Each row is a point on a tangle of strands that fork, close into loops and nearly touch. The rows are in no order.
Points whose rows are less than 67.8 apart are linked; no others are.
depa: [-24  -6   0 -18 -13 -15   8 -36  -5 -17  -3  -9  15  14 -16  13 -21  -5
  -2 -11  19  12  36]
fuma: [  8  15  -8   7 -13  13  -5 -10  -8   1 -29  -7 -10  23   2 -35  31  22
   6 -17  -4  -5  -5]
nebil: [  1  24  29  13  27  13  21  17   6  24  14  10   6   4   5 -12 -22   2
   4  26 -24  -4 -14]
Liki: [ -5  -6  13   3 -31  28   9 -18  18  -5 -18  -6  23  12  10  25 -17 -24
   8  18  20 -32  47]
Ziko: [  6 -14   1   1  31  24  24 -11  20  20 -31  26  20  -3 -11  -2 -30  -9
 -19 -17  -9  12  -5]
Dapa: [  7  11   2 -17 -19  -9  -1  39   1  -2  19  33  26 -13 -12  22  -1 -32
  17   4  19   8  -7]
ris: [ -1  43  13   7 -16  23   1  20 -19  28  10 -14  -8  15  -2 -28 -17  16
  11  -8 -25 -12 -44]
nulo: [ -6   6  -5  12 -15 -54 -33   4 -17 -14 -15 -22 -13  -1   7   9  15   1
   5  -6   3  16  17]
topim: [-12  -6  -4  -7 -16  11   0 -60   7 -16 -13 -10  -9   5  -4   1  24  42
 -21   5  11  15  27]
Sozod: [  2  14   4  25  -9 -15  -1  -7   6   4   0   4  -5   2 -23   2   3   7
  -3  -9 -14  19 -30]
falok: [ -5 -13  -7  -9  -4   1 -20  18 -29 -31  -5 -11   3  38  38  -2  25  -8
   6  14  16 -32  17]
redor: [ -4  10 -18  -3  -8  -8   4 -10  -5  -5 -28 -11  -2 -12 -28 -25   0  17
   1 -30  19 -10  15]
sisu: [-16  -5   1  12  14 -41   0 -32  11  -6  -6   5 -11  -7  11  13 -21   6
 -17 -12  -1  50   2]
luf: [  3 -17   5  -7 -24  33  28 -39  -4  -2   0   5  31  22  -1   7 -17 -23
   5  16  27 -19  27]
tor: [  5  -6  -8 -16 -11 -15  -2  14   0  -7  10  30  26  -1 -14  40  19 -25
   2 -18  12  19 -21]
fatul: [-12 -20  -3 -25  14 -17   2   0   6 -14  12  33  20   4  -6  36 -19 -25
  -8 -19  13  35  -9]
Nideg: [ 28 -10   2  -4 -14  41  10  -2  31   8  -6  36   3   1   3  -5  29  26
  -9   4   5  27 -35]
pev: [  1   5  -5  -3 -21 -27  -8  35  -9  -8  30   6  10 -24 -30  22   4 -31
  13  -6  10 -16  -5]
kiga: [  5  10  17   0 -19   5  -4  18  -6   4  -5  22   0  22  30   6  -7   6
  14   2   1  40 -28]
Tama: [  7   5  27  43  13  21  12  15  18  23   1   3  13  -3  15  -8 -24 -20
   9  14 -24   1 -25]
bal: [-12   1 -10 -16  20 -23  12  10  -6  13  31  22  19  -9 -18  29 -30 -13
   3  -6  -1  27 -26]
Gubop: [  0  21   6  17  15   0   0  10  -6  19  28 -20   5  -5 -34  -9  -7   8
  -1   2 -26 -43 -25]
tagu: [ 18  -6  12  21 -38 -13 -17  45  -5  -7  20  -3   3 -29 -10  20   5 -31
  10   4  -3 -35  -4]
mok: [ 20 -10   1  21 -48 -11 -31  13  -4 -10   5 -20 -27 -24   0  -3  47  32
  12  16   2  -2  -7]
Ran: [ 13  23  12   0 -14  -2  -8  42 -30  -6  41  -8 -22  -4 -10 -11  -1   8
   8   4 -29 -41 -30]
Vure: [-18 -30   0 -12   0 -13 -16 -42   5 -17  -1  -4   1  18  19  23  10 -14
 -20  -4  -3  21  21]
Nemas: [ 10   8 -12 -21 -23  17   7 -10  13   3  -3  29   1   0 -31  -2  33  15
  -1 -12   8  21 -30]
kalo: [  1  28  11  24 -12  29  -1  -2  -3  22 -18  -7   0  14   2 -37  -4  10
  12  -8 -15   4 -20]
Ber: [-14 -27  -5 -11  -9 -11  -6 -52 -22 -19  17 -23   0  26  -2  25  -7 -15
   2  -2   4  24  33]
losu: [ -6   9 -10 -21   6  14   6   1  -2  14 -10  18  18  22 -27  -7   8  -1
   2 -28  -2  17 -19]
Dumul: [  9 -12   4   2   9  -6 -20  40 -24 -17   2 -14 -10   6  34  -7  41  -7
  14  25  11 -41  10]
fufiv: [  9  20   1 -49 -19  -1  35  21  10  -6  -1  26 -11 -19   8 -12  -4  -8
   4   8  16 -28  41]
Fibam: [  5 -25 -12   5  18 -16  -2  -4  20  -5   4  24   2  -2  -2  23  -8 -18
 -16 -17 -16  33 -23]
fuvu: [ -1  23   6 -28 -15  11   8  25   0  -2   0  15  13  -6  20   1  -9 -13
  10  20  25 -10  39]
puvu: [ 17  18  16   9  -5  -6 -15  42 -34  -9  21  -9 -11   5  10 -12  18  -3
  14  13  -4 -26  -3]
Rus: [ -1  37  -1 -33  22  14  23   6 -17   2  10   2 -14  14   4 -35  -1  21
  12  17   8 -27  10]
ras: [  3  13   6   8 -20   1   1 -20  29  -1 -14  14   5 -25  12  10  15  28
  -3  20  24  35   1]
matad: [-14  15   7 -11 -24  14   2   4   3   3 -21   6  16   5   9  -7 -14  -5
   4  -5  18   3  23]
Lavom: [ 13  17  -9 -15 -25   4  18  43 -30  21   7   0 -22 -36 -28 -12   2  -4
   2 -20  24 -26  13]
Goro: [-25  13   6  14   3 -43 -16  -3 -17 -17  -7 -21  -3   7   9   1 -18   6
  -2  -5  12   9  39]
sose: [ 19   5  -8  10 -47  -3 -22  16  19  -8 -16  -7  -4 -38  -1  10  34  27
  14  24  18   9  -6]
Dened: [  2   8  15 -26  47  16  24   4  -4  21   5  19   1  15  14  -4 -29  13
 -12  24 -13  -1 -10]
Pabez: [ 12 -24 -13   4  21   8  -7 -26  20   8   0  13 -11 -12 -21  -7  24  13
 -30 -11 -16  16 -29]
fidi: [ -2  -3  16  40 -32 -31 -23  23  11 -19  18 -23   1 -17  -7  18   1 -22
  15  -2 -22 -26 -18]
lifav: [  1   1  10  27  11   5  22 -18  40  19 -24  18   2 -12  -4  -8 -17   6
  -8 -13 -10  23 -11]
Fip: [ -4 -40  -5 -24  -3  13 -19 -37  19 -17   6   6  -5   8   7  24  37   9
 -33  10   4  29  16]
dob: [ 16  -8  -1  18 -13  -4 -38  -4   4 -10 -15 -19 -14   0  18  -9  54  27
   8  25   0   8   2]
mobev: [ -1 -17   2   2  -3  -7 -18 -20  11 -11   7   9  -2 -11   6  21  27  31
 -19  22  18  47   7]
fuli: [ 10 -22 -23  15  -3 -12 -22  -4  10 -16 -23 -19   7  -4 -10  -4  57 -18
  -2 -17   1 -22  11]
Tul: [-18 -21 -21 -32  25  22  17 -19  -3  11   6   2  15  24 -23  -4   3   4
   0 -37  -4   3  -3]
sirik: [ -7  27   0  11   2 -24   4  17 -10  10  16  10   5  -2 -17  10 -20  -2
  10  -5   4  19 -24]
guk: [ -1  31  -3  -8 -35  17   5  -1   6  -1 -37  10   4   7  20 -14   2  12
   9 -16  18  23  -1]
Nokem: [-23  23  -4  11  45 -42  -4  -5 -17   8  28 -23 -11  -3 -14 -13 -14   5
   2  16 -21  -8  19]
tizo: [  8  20   3 -23 -25   2   4  39 -29   2  32  -5 -27 -23 -27  -2 -10   3
   8  -5   0 -32 -11]
sov: [ 17   9  -5  -2  -3  14  15  31 -19   9  -5 -10 -21 -17  23 -30   8   0
   3   3  17 -38  22]
Bov: [  4 -33  -9 -33  44  26   6 -12   8   3 -14  24  17   8 -11  -3 -39  -9
 -11 -11  -5   0 -21]
Gakan: [  4  42   1  -7 -16  27  15  27   0  24   8   7  17  -4  -1 -23 -18 -13
  13   8   0  -6  -5]
depo: [ -5  -6   9  22  -6   1  12 -27  42   3 -27  11  10 -15   3   8   5   8
 -19   6   2  21  11]
Dar: [ -1   8   7  28  16 -15   5  -7   5   8  -6  -7  16   2 -13  -9   8 -13
  -4  -6 -15 -12   1]
dotu: [  3 -25 -10  10  30 -18  -1 -26  30 -10 -16  20 -11 -16  -5  16 -29   3
 -26  -4 -16  32 -10]
pupi: [  3 -39 -33 -19  44   5 -20 -22   1  12  -6  -3 -22   2  -9  -3 -10  -8
 -14 -26 -32  10 -31]
rigot: [-12 -10  11 -29  39  16  10  -9  -9   5   1  13  -3  26  25   8 -49  10
 -14   5  -3  23  -1]
Kopop: [-23 -37  -4   2  35 -17 -19 -21   7   0  12   2   8   7   5  21   9 -33
 -15 -17 -13   9  18]
seso: [  3 -17  -6  15 -12   1   6  35 -21   7 -22 -23 -10  -6  24  -7   5  -1
   7   5  30 -41  31]
mur: [ 18   9  13  24  -8   2  11  43 -13  13   2 -30 -24 -32   6 -31   0  -3
  12  12  -3 -43   9]
vaz: [  4  -3   1  44 -29 -27 -10  -6  35 -15  23  -8   0 -27 -19  24  21  -8
   1  -4 -21  -5 -21]
tapo: [-16   9   8  13  22 -10  10   2  15   3   2  10  26  -9 -13   7 -20 -18
 -13  -2  -1   0  18]
bini: [ -7 -20  -3 -31  -6 -10  11   5 -13 -25  13  -3  10  -7  -4  19   3 -20
   4   7  29 -31  43]
figas: [ 29 -26 -19   1  38   9 -15  -6  -2   6  -8  10   0  10 -13   4 -32  -7
 -12  -8 -36   2 -54]
Pupub: [ 15   1  -3  18 -39 -10  -9  18  25  -4 -32   0   9 -36  -1  11  11 -12
  17  13  15   0   5]
teki: [  1  24  -1 -43   7  -9  42  -3   0 -14   1   3 -19   2   4 -20  -3   2
   8  13   5 -35  25]
Div: [ -3   5  -4   8   1  16  -7 -33   8  -2 -13 -12 -14  12  -6 -22  34  47
 -13  -4   4  11   2]
Puv: [ -8 -33   2 -38  44   8  10 -19 -22  -4  32  -6 -15  31  29  16 -32  -7
  -7  17 -20   8   8]
Gupud: [  0  23  -6  -6 -44   0  -8  -2   0  -1 -31  -6 -19   1  32 -13   5  37
  13   9  22  35  23]
Tida: [ -9 -18 -12   5 -10   8  -5 -10   8 -20 -32 -17  12   4  -6  -5  31 -16
   0 -19  10 -44  27]
pape: [-23 -33  -5 -10  38  18   4 -34 -14  -8  22 -14  -1  46  28  -1  -7  -8
  -8   4 -10 -11  10]
Ner: [ -7   0 -19 -14  -1  -1  15  20 -35   4  -5 -18 -16 -16 -24 -27   1   5
  -5 -27  31 -22  25]
telop: [  1   8   6   9 -12   2 -18  22 -18 -11 -25 -17   2  31  33 -12  10   0
  15   1  20   0  14]
dapog: [-25   0 -10 -14  15 -16  12 -30  -1  -1  -6   5   2   8 -17   8 -18   3
 -10 -23   0  34   8]
zat: [  5 -10  -3  12 -13 -16 -22  20 -26 -13 -24 -21 -11   1  11   5  12  12
   9  -8  21 -14  25]
vod: [-16  -3   6 -20  23 -16   6  -8   3  -9  24   7  23 -10 -17   7  -2 -23
  -3   7   3 -15  34]
mus: [ 31 -16  14  24 -12  33  -7   3  34  -4   9  22 -14 -14   7  10  15  21
  -3  19  -9  23 -55]
befid: [ -4  11  23  11   2   5 -10  28  -8   7  -1   7  10  19  34  -5   0  -8
  13  15  -3   8   4]
fur: [  9  52   7  -5 -30  31  13  31   0  25  32 -12  -5  -7  -3 -22 -26   6
  15   8 -22 -30 -24]
vonu: [ -7 -49 -25 -32  32  24   2 -37   3   1   3  -4  -4  28   2  -1  -5 -12
  -9 -37 -15   6 -11]
medo: [-12  18  10  -3  20 -30  -3   7 -21  -9   9 -18 -13  -3  11 -20 -13  16
  -1  12   1 -13  26]
rede: [ 16 -14   6  26   3   7  -1 -15  22  -3   8   7 -24  -9  -6   6  11  24
  -9   0 -25  21 -47]
gade: [ 13 -17   9   4  38  15   3  12  -3  22  16   5  10  -1 -15  11 -28 -12
 -10   3 -36 -12 -48]
tib: [ 11  36   9  19  13   0  13  17  -6  13  16 -14 -10 -21 -10 -29  -7   0
   8  21 -29 -44   0]
zif: [  4  -7  -3  35   1 -32   8 -26  36 -12  21   6  -9 -41 -23  27  18   0
  -9   7  -1  24 -20]
Refu: [-25  17 -23 -10  32 -40 -16  -4 -20  18  47 -19  -6 -15 -23   0  -8  -6
   1  -5 -22   4  -1]
tad: [ -4 -13 -12  17 -31  24  -3 -22   8 -15 -36 -22   8  17  13   6   3  -3
   2   4  20 -31  38]
vupir: [-15 -23   4  -6   2  25  13 -37 -11 -15   2 -10  20  39   6   1  -2 -12
  -3  -3   9 -13  15]
vif: [ -9  16  16  -3   8  15  16   6  -3  17 -14  18   5  20  25   4 -36  11
  -2   1   2  38 -12]
Ravem: [ 14 -11  -4  25  -4  -8 -36   3  -6 -21 -21 -19   3  19  11 -18  56  -1
   9   1  -5 -23   1]
Lofas: [-19  -8  -9  -9  55 -22 -11  -2 -13  23  20  -6  -2   4  -5   3 -15  -9
 -10  -8 -14  13 -10]
ful: [  1  21  20  29  -5  10   1  23  16  20  -8  -7  21 -11  34 -11 -17 -20
  25  20  -7  14   5]
fet: [ 18   0   2  -3  19  25  17   8  -1  33   6  18   9  -6 -14   9 -49 -12
  -1  -5 -11   7 -52]
Tozim: [ -5   5  -4  -6 -37  -3  -1 -32   4 -21 -32 -12 -21  -2  11   4  17  42
   1  12  30  14  33]

A piece is all that can be reached along the links. How many separate loops has the piece of each point below (a circle has one, a figure eight two, a Y none), and how many tips (points with one link)?
luf => loops 1, tips 4
Vure => loops 0, tips 6
matad => loops 0, tips 2

How many points has the smallest loop of links through each point below? Write none if it is on no loop.
Dened => 8
telop => none
kalo => none

A fork is a point with three links, a tip a point with one. Leave the first point through the second and follow the links. Name the first fork or tip that comes.
fur, ris => Rus
rede, mus => fet
vupir, luf => Pupub
figas, pupi => rede
Gupud, Tozim => Gakan
redor, Ner => telop
Pupub, sose => rigot
